A landscape with many valleys, sampled at points; each row gives a point and its height.
A ball rolls from a point to the lowest of its 2 nearest points, and stops where none of them is lower. Distance is the straight distance between rows; heights are no part of it.
Fegaf: [  8  -5  -7  18   1 -13   4 -11   5  -1 -22  -6 -11  -4   9  -2 -17  -3
   1  19  -1]  h=31.9
Limoz: [ -6   5   9  -6  21  17   6  21  -6  14  15   7  22  10 -16  12 -28  17
  -5   6   6]  h=47.0
dati: [-11  -1   9  -7   3  18 -13   6   1  -5   4 -10  12   9 -10  11   1  14
   0   6 -14]  h=31.4
bep: [ -3   8   0  -9  -3   6 -11 -14  16 -13  -2  -1  -2  -2   0  -8 -14 -12
   4   2  -4]  h=66.9
Budip: [-10   4  11 -10 -11  10   9   2   6 -19  -8 -18 -12 -12  -5 -18   9  -6
 -11   2 -10]  h=9.1
gup: [  9  -7 -10   8  -1 -19  -8  -4   1   3  -1  11   5  -3   8  -3 -11 -16
  13   4   0]  h=54.6
rem: [  0  17  -3 -10   7   1   4  -2  -7   5   9  26  -1   3  13   7 -18   1
   2  -8  23]  h=35.5
Nekul: [ -3  -4   5 -10 -11  11   6 -19 -12 -15  -6   1  -9  -9  -4   9  15  11
 -13 -13  -3]  h=28.7
zeda: [ -8 -12  -6  18  -1 -12  -2   5  14  -2 -11  -1   8  -7  11 -13  -8   3
  11  -1 -10]  h=26.3
vaz: [  2  -5 -13   7 -14   6  -4   8  17 -10 -10 -39  -8  -4   2   1  10  -9
  -7  10  -5]  h=60.5
sis: [-1 11 10 -3  9 14 -8 -2 -1  4 -1 10  2 17 -3  8 -6  1  2  3  9]  h=42.8
fepi: [ -3   2   9 -10 -15   1   1  -4  -4 -13  -6   9 -14 -12   2  -1   3   0
  -7  -5   0]  h=23.2
visi: [ -3   1   0  -4  16  -4 -13   2  -4   9  18  18  22   6  -3   2  -3   2
   8  -8  -6]  h=41.5
muli: [ -1   2  -9  10   7 -10  -2   6  19   0  -7  12  11 -16   4  -9 -20  -7
   0   1   9]  h=39.6
Luzo: [  4  -3  19 -18   3   4  20  -1 -23   1   1  19  13  -1 -11  15   3  10
   0   7 -10]  h=26.6
far: [ -5   4  -4  17   2 -10 -19   5  16  13  -7  -3  -2   7   9  -4 -11   0
   8  -9   6]  h=17.4
kaz: [  5  -2  -3 -12   6  -2 -10 -10  -2   0  12   3   7   7  -9   9   5   6
   7   5 -12]  h=61.5
Topam: [-10   6   5   4   2   3  -6  12  27   1 -15 -10   9  -3   5  -9   3   2
  -4  -8  -3]  h=48.7
vusif: [ -7   1  -4  -7  -4  10 -20   1  19 -14   3 -14   3   3   2  -3  -4  -5
   4   5  -7]  h=64.2
Vufi: [  2 -13 -12  16   3 -16   7   4  -1  -1 -12   7   7  -4  13 -11   7   2
   8   2 -18]  h=23.0
nit: [  0   4   0 -21   5   5  -5   5   6  -9  24  14  13  -8 -12   6 -18  10
  -2   6   4]  h=61.1
rab: [ 15  -7 -14  23   3 -27   9  -6  -4  11 -10  -4  -9  -5   8   7  -3  -1
   3  13  -1]  h=28.8
zudil: [  2 -19  19   1  -5  13   9  -1 -17   2   3   0   3  12  -9  19   4  19
   2  -2 -12]  h=33.8
pamet: [ -6   7 -23  -5   3  -6   2   2 -29  -2  14  12  -4  10  12   9   7   8
  11   5   0]  h=12.8
miden: [-13  14  10 -13  -8   6   9   2  -3 -12  -9   2 -18  -8  -1 -14  -4  -5
 -15   3   2]  h=17.5
sedo: [ -1  -6   7  -5  -7  11  -6  -9 -20  -1   3   3  -8   7  -6  34   5  13
  -1  -2   6]  h=21.3
lotip: [ 13  -1  -2  -6  -1  -9   7 -13   2  -2  -7  -3  -4  -3 -12   1  19   1
  -5   2  -9]  h=56.8
mis: [  6 -14 -16  21 -14   4 -16   5  12  -3   1 -36  -5   1   2  -2  11  -2
   2  -3   1]  h=59.0
Sigal: [  6   1 -18  13   7 -31   6   2 -13  15  -2   7  -5  -2  16   2  -3   3
  11   3   0]  h=26.5
mur: [ -7   3  -9  24  -1 -13  -8  13  -3  13 -10   6 -12   4  17  -2 -10   4
  14  -3  11]  h=22.1
nek: [-14   2   4  11   1 -10  12   2  -5  -1 -36  -9  -7 -33   1 -12 -13  -4
 -13  15   3]  h=37.9
vamu: [ -2  13  -6  -3   4 -13  17  -3  -4  -2 -20  13  -7 -20  -3 -21 -17 -16
 -11   9   8]  h=34.7
naz: [-10  -2   0  -8  18 -10 -11   4 -24  15  24  11  22  12  -9   8   0  12
  12   0  -6]  h=43.4
Rarir: [ -4  16  -7  -7   3 -17   2  -4 -17  15  13  19  -4   6  17  10  -8   8
   9 -15  16]  h=38.0
tefub: [ -9  13  16  -6   5  14  -5   2  13  -2  -4   5  -1   8   4  -3 -11   2
  -9 -11   4]  h=38.8
zut: [ 13 -10  11  -8 -15  13   8  -3   6  -2   1 -20  -1  -6 -18  10  26   4
 -13  -4   1]  h=8.1
Govi: [-10   6 -14  -8  17 -24   2   6 -24  23  26  11  10  10  15  -2   2   4
  15  -3  -6]  h=8.8
dus: [ 13 -13  -4   9 -16   8   6 -16   6  -2   1 -16 -18   1   3   0  13  -1
  -3 -11   1]  h=54.9
tupi: [ -2   6 -14   4  16   5  -3  14  16  -8   5  15   8 -12   3 -11 -21  -8
 -10  -3  16]  h=42.2
rugit: [  5   6   7 -19   5  -3  12   3  -7   0   4  20   7   0  -9   3   4   3
   0   4  -3]  h=21.6
fozed: [ -1 -10  13   3  -7   9 -10   7   5   6  11 -17   0   9  -6   4  16  10
   5  -8  -6]  h=43.2
lav: [ -1  -1  11   3  -1   3  -1  10  16   2  -8 -17  -3   4  -2  -1  16   6
  -4  -8  -5]  h=46.0
vom: [  4   4  27 -15  -8  10   7   5   1  -1  -8 -10  -2  -5 -18   7  15   1
 -14   1   2]  h=14.7
sut: [ -1  -4   2   0   8   5 -18  -5  13  -3   7   8  19   7   2  -6  -4  -3
   8  -8  -5]  h=37.4
fato: [ -3   5  -3  10   9 -22  -1   9  -9  22  12  13   3  11  14 -10  -6  -1
  15 -12   8]  h=21.4
lata: [  7 -14   6  -7   1   3  13   0 -24   0   7   6   5   5 -10  18  17  14
   1   2 -15]  h=30.5
nuto: [  0  14  23 -17   3  12   6  10   6   6  -7   2   3  -4 -21   3  -1   0
 -13   5   6]  h=20.3
voti: [ -5  -3 -10  14   3 -28  -4   3 -20  20   7   6  -9  10  12   1   4   0
  11 -13   5]  h=24.1
kupu: [  0 -11   0   8  -1 -13 -10   0  13   1   8  -1  11  -3   1 -13   1  -1
  16  -8  -8]  h=31.6
bezum: [ -5  19  14 -10  -2   3  10   1  -4   2  -2  20 -10  -3   5   2  -8   2
  -8  -9  18]  h=32.4
zeva: [  3  -8 -15   5 -11  10  19 -14  18  -8 -13 -45  -3 -23  -7  -2  16  -4
 -12  -4  -3]  h=7.4
lepe: [ -2  11   2  -4  -7  -4  11   3 -11  -1   2  13 -21   6  10   0   0   3
   4   2  13]  h=28.6
pite: [  8 -16 -14  13  -7   3  19  -2   6  -7  -8 -20  -3 -14  -1 -11  25   4
  -7  -3 -15]  h=15.9
Felu: [ 13 -21 -16  23 -12  10  -1 -15  13  -2  -3 -34  -5  -5   8   1   6 -12
   5  -4   3]  h=57.1
vamaf: [  6   5 -14 -11  15 -26  15  11 -15  15  13  17   7   2  12  -1   6   1
  12  -2 -10]  h=11.5
talop: [ -7  12 -19 -14  13  -9   8   6 -29  11  22  15   8  11  21  -2  -3   6
  16   2   7]  h=10.8
maba: [  2   9  -4  -7   3  -5   5 -12  11  -5  -1  12  -7   2  -2 -14 -18 -10
   1   8  -2]  h=69.4
tum: [ 12 -17  -1   6  -7 -22  -1 -13 -13   8  15   2 -11   4   7   1   8  -3
  11 -16  -8]  h=60.0
Gugi: [ 18 -15  -9  -5  -5  -3  -3 -12  -4  -4   5   2   3  -2  -7  10  21  -3
   6  -1  -8]  h=59.1
bugel: [ 10  -9  -4  14  -2  -9 -12 -15  16   0 -10  -8   2   4   7  -5  -5 -14
  14   3  -1]  h=51.7
melu: [ -2   8  15  -7  -6  22 -10  -3  -4  -6  -9  -6 -10  16  -5  22   1  -3
  -9   8   5]  h=48.5
gumol: [  9  -4   1  -3  -3 -17   6 -13  -6   0   4  10 -11   1   5   2   5   6
   8 -12  -2]  h=62.0
Riv: [  1  11   3  -5   0  -7   2  -5  11  -3 -20   9   4 -21  -7 -12  -9 -16
 -11  -2  13]  h=31.5
Vuz: [  2   6  -7 -13   4  -4  -4  -1   5 -12  17  22   7 -12   2  -5 -17  -4
  -2   2   7]  h=58.5
funof: [  2   8   8  -8  19  11   8  12   2   5  15  15  16  14 -11  -3 -13   7
  -3   4   4]  h=49.7
seza: [  6   8 -11  -9   7 -22  12   4  -4   5   2  18   3  -3   1   0   2  -2
   7   4   0]  h=15.5
Til: [ -4  -3  20 -13  -6  17   1 -12 -13  -7 -10   1  -1  -2 -10  26   3  12
  -9  -6   0]  h=25.9
rase: [ -1   9  -5  -1   7 -12  -6  11  -9  11  13  11   1  18   3  -2   2   4
   9   1   6]  h=17.7
dip: [  0   3   2 -14   5  -1 -14   2  -3   2  22   3  11   8 -16  10 -11   6
   7  14  -2]  h=63.5
gonev: [  4 -15  -9  16  -2 -11  18  -3   1  -4 -19  -6  -6 -12   4 -10  14   3
  -5   3 -15]  h=19.7
nomiz: [ -1   4   0  -1  -3  12 -11   0  -1  -7  -5   6  -9  13   3   7   6  -5
   1   4   7]  h=45.7
Buro: [-16   6 -11  -6   5   4 -17  19   4  -4  19  11  10   0   0   2  -9   8
   5   0   2]  h=37.1
govek: [  8  -7  -4  -7 -11   9  12  -8  11  -7  -1 -33  -5 -20 -15   0  24   2
 -15  -7  -5]  h=1.8
gefup: [ -9   7  15 -11  -5  19   2  10  15 -15  -5  -6   6  -6  -1 -20   2  -9
 -10   6  -8]  h=18.5
gato: [-12   8   6  12  -9  -5   8  10   3  -1 -37 -17 -11 -19   1 -11   1 -13
 -17   1   6]  h=39.7
Serok: [ -8   5  -8  11   3 -17  19   2  -7  -3 -24   8  -7 -22  -1 -12  -5  -4
 -10  16  -3]  h=36.4
nad: [ 12 -18 -19  22 -11  14  25 -15   9  -3 -11 -33  -1 -22  -2  -9  15  -5
 -15  -3  -3]  h=11.6
gis: [ -5  10  15 -11  23  26   9   9   4  -4   7  11  15   5 -12  -4 -20   7
 -20   5   2]  h=47.8
Mudi: [ -4   7   2   6   4  -4 -11  10   8  15   1  -1  -2  17   1  -3   5   4
   8  -6   1]  h=13.0
dibid: [ -9  -3  -1  -4  -3  10 -10   0 -30  -1  16   9  -1  12   1  20  -1   8
   7   7  11]  h=18.6
tid: [ -3   3  -3  -6  -6  15 -13  -1  17 -11  -9 -29   2   6   1   0  12  -9
  -4   5  -6]  h=62.1
kegip: [  8  -3   6   3 -16  25   5 -11  10  -9  -2 -32 -15   1   2   4  16  -7
 -12 -10   4]  h=52.6
Lur: [  3   3  18  -7 -15  29  -1  -5  -3  -8  -5 -24 -15   9  -3  18   9  -1
 -18  -2   1]  h=50.7
Rezez: [ -3 -17  13   9  -7   2 -12   8 -15   5  22  -2   1  11  -3  -2  12   5
  12  -6  -9]  h=40.0
Koli: [  9 -10   1   2 -20   5 -13 -13  15  -5   0 -19  -8   0   1   9   6  -7
   4 -11   6]  h=57.6
mus: [ -6  -3  12  -5  16   6  -2  10 -16  14  17  10  25   9 -10  13 -15  19
   5   3  -3]  h=45.1
kamak: [ -2  15  -4  -9  20  17   2   5  11  -9   6  10   9  -2  -8  -8 -19  -6
 -19   0  11]  h=44.8
zabo: [ -5   2 -14  -4  -4   3 -13  -1 -16  -6  17   0 -13  11  -1  12   3   7
   8   8   1]  h=15.2
nogo: [ 12 -24 -14  21  -8  -9 -11 -18   9   3  -8 -20   0  -4   5   5   2  -9
  12  -2   2]  h=54.8
vekop: [ -1   5  -8  14  -3 -11  10  12  -7   6  -8  17 -13   1  20  -8  -8  -1
   4   5  11]  h=24.9
fik: [ -5   7  -2   6   9   0  -1  13  18   2 -11   3   7   6   0 -17  -3  -4
  -2   7  -7]  h=50.9
reta: [ -5   6   0   4   2   3  10   3   6  -4 -21  -1  -3   2  -1 -17   8  -3
  -6   5  -8]  h=52.7
des: [  4   2 -16   1   4  -7 -11   4   2  -5  15  20   8  -3   5  -9 -13 -16
  10  11   7]  h=56.6
Nar: [  7  -2   1  12   7 -17   7  -9  13  -2 -21   7   7 -17   5  -6 -24 -11
   1  13   0]  h=35.8
Pilaz: [  2  11  11 -11  -1  -1   4  10  13   3  -3  10   5 -11 -13  -7  -2  -7
  -9   0  14]  h=26.2
kuzaf: [ -7   4  19 -14   2  27  -4  16  10  -9  -1 -10  13   4  -7   1   1   2
  -7  10  -9]  h=26.4
tedom: [  7 -13   6  10 -14  -4 -20 -10   2   5  13 -12  -5   5   1   2   9  -8
  11 -15   4]  h=60.3
Zinef: [  8  -2  -6   7  -3   1  -4 -14   4  -2  -8   1 -10  13   6  -2   6  -9
   7   3  -4]  h=48.6
tun: [-10  19  25 -12   2  16   5   6   4  -1  -7   9  -4  -3   0  -6 -13  -5
 -22 -12  14]  h=35.4
Tofov: [  5 -19  17  11  -6  12  -2   3 -25  10  15   0   0  20  -7  13  13   8
   8  -2  -2]  h=37.2
lesi: [-20  -2   1  -4   8  13 -22  10  -3  -5  14   1  11   7   1   3  -8  18
   3   2 -11]  h=34.5
nog: [ -1   3  -7  -3   4  -9  11 -15   0  -8 -16   2  -4  -8  -3 -14   6  -9
  -3   7 -12]  h=54.5
vupab: [ 14 -14  -9  20 -12 -16  -8 -19  -2   7   3  -9 -13   1   4   4   5  -9
   9 -10   4]  h=57.4

For each start below, name the point where the ball stops.
kamak: Mudi
kaz: Govi
mus: govek
gato: govek
lav: Govi
Til: Govi
